Each row is a point on a tangle of strands that fork, close into loops and nearly touch. The rows are in no order.
Two points are linked if the straight distance between their rows is under 34.6. Some points are linked to none.
Q_127: [ 20  13   1  -4   6  29  13   2  -4 -22  -7 -26   9  13  12  18   3   5
 -11  21  -5  -5   6  -6]
Q_687: [-17 -20  35  21  12   0 -12  -7  -5   8  16  12  -7  -4 -15 -10  -3 -15
   5   7   0  -2   0  -8]
Q_805: [  6 -11  -4   6  -9 -23  -5   3   6  14  12  -1 -24 -15   0 -13   1  -6
  -6  -3   5  -9  -3  14]
Q_940: [-12 -16  -3   1   3  13   7   0 -17  -4  14  13  -6  17   5  16   0 -12
  -4   4  -8  -6  11 -10]
Q_252: [ 14 -11  13 -11   0  14   7   2 -15  17  30  -4   1 -18  13   0  -1   2
  16   7 -17  11  14   1]
Q_858: [-12   0   2  16  16 -12 -11   8   6   2 -18  -2   8  -2  -6 -16  11   9
   0   9   6   0 -15  -5]
Q_97: [-15   1  16   8   8 -19  -5  10  -3   9  -2  17  -1   0 -14 -16   2   1
   5  12  18   7 -11 -10]
Q_911: [ 13   8 -10   3  -4   4  -3  -7   9 -14   1 -19   5   2   3   9   0  -6
  -1  10  -2  -1   3   4]
Q_432: [-25  -8   3   1   9   2  10   2   3  -7 -23   9 -11   9  -7 -20  29  11
   3   3  11   2  -6   5]
Q_768: [ -3  10   8   9  18  23  -6  -7  11 -16 -12  -6   1  14   8  20  -2  -2
 -17  23  -7 -11  -6 -18]
Q_607: [-19   2  18   4  10 -10   5  17  -4   5  -9  21  -1   1 -12 -22  11  11
   6   8  15   7 -10  -6]
Q_59: [  3 -11 -26 -20 -11   1   6  -6  -4 -11  19   5 -19   7   6   5  -1 -10
   0   3  -6   2   6   2]
Q_525: [ 23  -6   6   5   4  13   2 -13  11 -17   3 -39  -1  -6   6   6   4  -1
   3  18  -5   4  13   7]
Q_557: [-14   8  -5   1  10 -15  -1   2   7  10 -27   9   7   0  -9 -19   9  18
  -6  -8  11   3 -17   9]
Q_472: [ 10   1  -7 -21 -13   6  21  -6  -9   1  18   2   6   0   5  11 -10   1
   7 -18  -2   4  13   4]
Q_573: [-16 -13  20  20  12 -12 -16   1  -1   6   7   9  -7   0 -14 -10  -1 -12
  -2  12   5  -2  -5 -12]
Q_185: [ 10   3  22  16  -1   4   7  13  -6   2  -7 -18  12  -6   2   6  -5   2
   7  -8  12  -1  13   0]
Q_544: [ 17   1  13   8  -4  -5  -8  -8   7   5   2 -18  10 -17   0  -1  -7  -2
  10 -13  -3   0   3  13]
Q_962: [-15   8 -14   2  12 -19 -13  -5   6   7 -19  13  11   2 -13 -15  -1  14
  -6  -7   5  -3 -23  -3]
Q_161: [ 14   4  -3  -9 -12 -18   5  -2   8  12   6   0   0 -18   0  -9 -10  -2
   2 -22   9   1   2  17]
Q_354: [-19   3   4   3  16  -3 -20 -13  12  -3   5  17   7  12 -17   0  -7  -9
  -5  11   2 -11 -14 -23]
Q_138: [ 15  12 -11   2   0  11 -10 -10  15 -21  -6 -22   3   9   2  14   3  -1
 -10  18 -13  -4  -5   0]
Q_318: [ 12  17 -15  -9 -10 -12   9  16   8   3 -11  -2  10  -6   5  -3  -4   9
   2 -11  11   8  -4  11]
Q_6: [ -4   2  31   7  -1   0   6   3 -12  15   2  13  11  -6  -6   3 -16  -2
   5 -19   7   6   7  -4]
Q_224: [-17  -2  -8   3   8   2 -16  -9   6  -4  -4  11  -3  11  -4   8  -4 -10
 -10   8  -3  -4  -6 -16]
Q_838: [ -7  15   7   2   6  -3  -2   3   2   1 -13  10  17   9 -10   6 -10   0
  -2  -5  10   5  -2 -17]
Q_140: [-10   7 -18  -7  -2   4  -5   1  -5  -4 -12  11   9  14   1   9   1   1
  -3  -1  -3   5  -4  -8]
Q_508: [ -7 -12   6   0  -8   0   1  -2 -12   8  12  13  -9  -4   2   1  -8 -12
   2 -16  -6  -4   6   4]
Q_442: [ 28  11  13  -1  -1   7   4 -11   4  -3   0 -26  16 -12   3   5  -8   5
   8 -10  -1   2   8  10]
Q_558: [  4   1   5  11   7  22  -3  -3   0 -13  -3  -8   1  12  11  18   3  -5
 -10  16  -9 -10   5 -12]
Q_382: [-19   0  -5  -8   9  20  11  10 -11  -6  -4  20   7  24   1  10   9   3
   0  13  -2   8   5 -20]
Q_182: [-15  -8   5  -2   8  19  13   5 -15  -6   8  17   1  22   4  18   3  -5
  -4  14   0   2  12 -24]
Q_955: [ 14  10  -4  -1  -3  16  11  11  -1 -15  -6 -19   9   8   9   9   8   6
   3  17  -2   4   7  -2]
Q_576: [  8  -8 -13  -7  -8 -15   0  -4   2   4  12  -1 -18 -10   4  -5   1 -12
   0  -1   0  -3   3  12]
Q_960: [-16 -17  23  11   0  -1  -6  -2 -13  12  13  16 -11  -7  -5  -4  -5 -13
   1  -5  -3  -1   1  -1]
Q_966: [  5 -14  -6 -20 -15  -4  13  -2  -4  11  24   9 -17 -11   6  -5  -7  -4
   8 -14  -2   4   8  13]
Q_27: [-18  -4  -9   2   3   7   9   0   2 -16 -30   0  -4  10   0 -10  29   9
  -1  -1   3   3  -3  11]
Q_774: [  3   9 -17  12   3   8 -17  -2  15 -18 -15 -19   5   9   6   4  13   6
  -8  17 -15  -4 -17   6]
Q_313: [ 16  10  -7  -3  -9   4  14  14   3  -8  -8 -21   9   2   8   4   4   9
   6   9   9  11   7   5]
Q_800: [  5  -9  -9 -28  -7  21   9 -17 -15  -2  28  10  -2   6   7  14  -4   2
   3 -10 -21  -3  12  -6]
Q_504: [  0   6   7  -5 -14 -10  10   8  -9  13   1  15   1  -6  -2   0 -18  -4
  -1 -26  10   2   4   5]
Q_107: [  3 -12   4  -9 -13  -5  -3  -5  -7  15  19   9 -14 -17   5  -7  -8  -3
   9 -16  -8  -2   2  12]
Q_619: [ -6 -14 -13 -10  -7  11   4  -7 -11 -10  20  10 -12  14   7  15   2 -14
  -2   1 -13  -9   9  -7]
Q_711: [-19  -4  17  14  22  -3 -14   7   7  -4  -3   8   2   4 -15 -23  18   2
  10  23   6  -6 -16 -11]
Q_994: [  0  -2  -3  11  -4 -29 -11  10   5  20  -4   3 -17 -12  -4 -15  -1   3
 -12   0   9  -8 -10   8]
Q_244: [ -3   1 -30  -3  -7 -22 -17  -3   5   5  -6   4 -13  -1  -1  -6   2   3
 -13   1  -2 -14 -18   2]
Q_708: [-13   7  16   9  23  10 -14 -11  17  -9   2   9   7  13 -10   7  -2  -7
  -2  22   1 -12 -11 -27]
Q_681: [  0  11  18  15   6  -2   3  11  -1   3 -17  -6  19   1  -5   4  -9   2
   1  -6  12   5   4 -10]
Q_555: [  2 -20 -15 -23 -13  -2  11  -4  -6   2  27  10 -26  -4   8  -1  -3  -8
   4  -8  -7   0   9   6]
Q_406: [  1  12 -11   9  -3  -8 -10   0   7   1 -13  -5   8   1  -4   4  -3  -3
  -6  -4   0  -2 -10  -1]
Q_917: [ -1   6  -3   6  -6 -23  -1  19   1  17  -7   6  -5  -9   0 -13  -3   5
  -8  -8  13   1  -7   6]
Q_617: [  6   4  19   2 -11   2  16   9 -14  14   5   6  12  -5   1   6  -9  -1
   7 -23   5   5  13   6]
Q_229: [ 13  -3  -2 -10  -8 -18  -3 -10  13  17  12  -6 -14 -25  -2 -14  -9  -1
   2 -15   2   2   0  21]
Q_26: [ -6   2  -9  14   6   2 -13   4   9 -12 -21 -16   4   3   4  -7  19  10
   1  10  -7  -2 -11   6]
Q_46: [  4   1 -30 -15  -6   1  -8  -5   6 -18   1  -6 -10   9   3   6   9  -2
  -4  14 -12   4  -6   1]
Q_990: [  9  11  -7  -9 -14 -10  13  12   2   4   1   1   4  -6   5   0 -11  -3
   2 -16  11   6   7   9]
Q_466: [-18  -4   9   8   5 -23 -11   3  -2   9   1  16  -5  -1 -14 -15  -5  -6
  -6   2  12   0  -9 -10]
Q_243: [ 13   3  -3   1  -5   1   8  19  10  -5  -5 -25   2  -9  10  -7   7   6
  11  14  13   8   7  10]
Q_445: [-14  -4  -3  14  14  -4 -10   0   9  -4 -27  -8  -1  -1  -4 -18  24  12
  -2   7   1  -2 -15  10]
Q_377: [ -7  -4 -33  -6  -4 -10 -12  -2  -2   0  -3  11 -25   6   6  -3  12   0
 -10   8  -9  -7 -14   0]
Q_585: [ -5   1  36  19   8   0  -4  -2  -7  11  -2   3  14  -8 -12  -2 -14  -4
   5 -16   4   3   4  -4]
Q_291: [-14  -1 -32 -10  -4   2  -8  -6   2 -10 -15   9 -16  13   4  -3  22   9
  -7   5 -14  -1 -15   7]
Q_400: [ 11 -16   0 -19  -4   9   0  -2 -13  17  34   6  -5 -13   9   0  -7   2
  15   2 -21   7  10   1]
Q_111: [ -3   0  20  20   2 -13  -9   2   0  12  -4   0   7 -11  -9  -6 -13  -6
   0 -16   5   1   1   5]
Q_554: [  7 -10  -6 -19 -10   9  -1 -11 -11   8  25  10  -5  -5   5   5  -6  -1
  12 -10 -22   0   8  -1]
Q_159: [  8  -2  21  21  -1 -13 -12  -1   2  15   0  -9   5 -21  -4  -8 -11  -3
   6 -18  -5  -4  -3  15]
Q_132: [-10  16  -4   2  10 -13 -16  -4   6   4 -16  10  24   6 -13  -2 -12   5
  -7  -6   9   3 -17 -13]
Q_595: [-12  -6  -7   0  -6 -22 -11  -7  -3  13   0  16 -11  -4 -12  -6 -15  -5
 -14 -17   5  -9  -9  -5]
Q_542: [ 13   5  28   7  -6   9  11   5 -13  10  -2 -10  15 -10   2   5  -8   2
  10 -18   4   1  15   5]
Q_81: [  5  -3  -8   3  -1  11  -1  -2  -1 -11   6  -6  -4   6   8  14   5 -10
  -1  12  -9  -4   7  -3]
Q_733: [ 27   5  15   3   0  18  13  -5   0  -9   1 -28  12  -8   3   8  -6   4
   6   0   3  -1  16   5]
Q_793: [-16   4  14  14  20  -1 -12   5   6  -4 -13   2  11   4 -11 -12  11   7
   8  16   7   2 -12 -13]
Q_39: [-15   8   7   9  23  17 -15  -7  18 -13 -11   3   5  15   2  13   1   4
 -10  25  -6  -8 -13 -22]
Q_975: [ -2  12  -9   3  -1 -12   2  16   5   9 -22   2   8  -3   1 -13   5  13
  -1  -9   9   4  -9   9]
Q_427: [-21  -4  12   0  10  -5  12  12  -1   4 -17  16  -9   2  -5 -25  22  15
   6   4  14   6  -5   4]
Q_424: [  9  15 -11  -8 -12   1   1 -10   3  -6   0  -3  10   6  -1  16 -10  -3
  -3 -14  -2  -1   2   2]
Q_133: [ 13  -9 -14 -10  -5 -15  -5 -17  13   5  13 -11 -15 -19  -1  -9  -3  -4
  -1  -6   0   4  -1  15]
Q_591: [  0  -6 -34 -14 -10  -5 -11 -10  -1 -13   8   3 -19   7   3   4   4  -9
  -5   7  -9  -5  -6  -1]
Q_80: [ -4   4   6   1   4  21  20   6 -17  -6   1   6  11  19   6  20  -3   0
  -9   6   1  -3  17 -18]
Q_108: [ 20  -7   4   5   0   7  11   9   8 -10   4 -36  -1 -10   8   0   6   2
  11  17   9   8  16   7]
Q_832: [ 14   1   0   8  -8 -12   5  17   9   2  -3 -16  -4 -11   6  -8   2  -2
   5   3  10   5   4  11]
Q_967: [  2   4   1  -9  -7  16  14  -2 -16  -4   5   8  12  14   4  21  -8  -3
  -5 -12  -4  -3  15  -9]
Q_276: [ 10  -3  -5 -25 -15  -1  23   2  -4  11  20   9  -5  -8   7   0 -11   0
   6 -17   5   8  13  13]
Q_904: [ 23   0   8   3  10  26   8 -11   5 -22   4 -29  -2   4  10  13   2   0
  -6  22  -9  -6  11   0]
Q_972: [  1  -3 -10 -21 -12  13   9 -12 -14  -5  16  12   2  10   1  20 -10  -4
   0 -19 -11  -4  10  -5]
Q_852: [-11   2 -21  -4  -3   6   3   1   1 -14 -20   5  -7  11   7  -4  24  11
  -1   3  -9   3  -9  12]
Q_831: [ 24  10   7 -15  -6  10  13 -10  -2   4   5 -13  18 -12   4   8 -11   8
   9 -15  -2  10  10  10]

A fork is a point with three links, a tip a point with one. Leave the first point through the second and follow the links. Name the first fork or tip that comes.
Q_229; Q_133 => Q_975
Q_966; Q_107 => Q_377
Q_917; Q_994 => Q_990
Q_466; Q_573 => Q_966
Q_558; Q_81 => Q_711

How many points has the smallest loop of links through each point below? Write - if it is on no loop.
Q_607 => 18
Q_994 => 10
Q_542 => 12
Q_966 => 11
Q_525 => 7

A tip is a point with one link. Name the tips that can be reached along the links from each point below, in the order of the rows.
Q_466 => Q_252, Q_382, Q_244, Q_46
Q_159 => Q_733, Q_831
Q_911 => Q_224, Q_711
Q_313 => Q_832
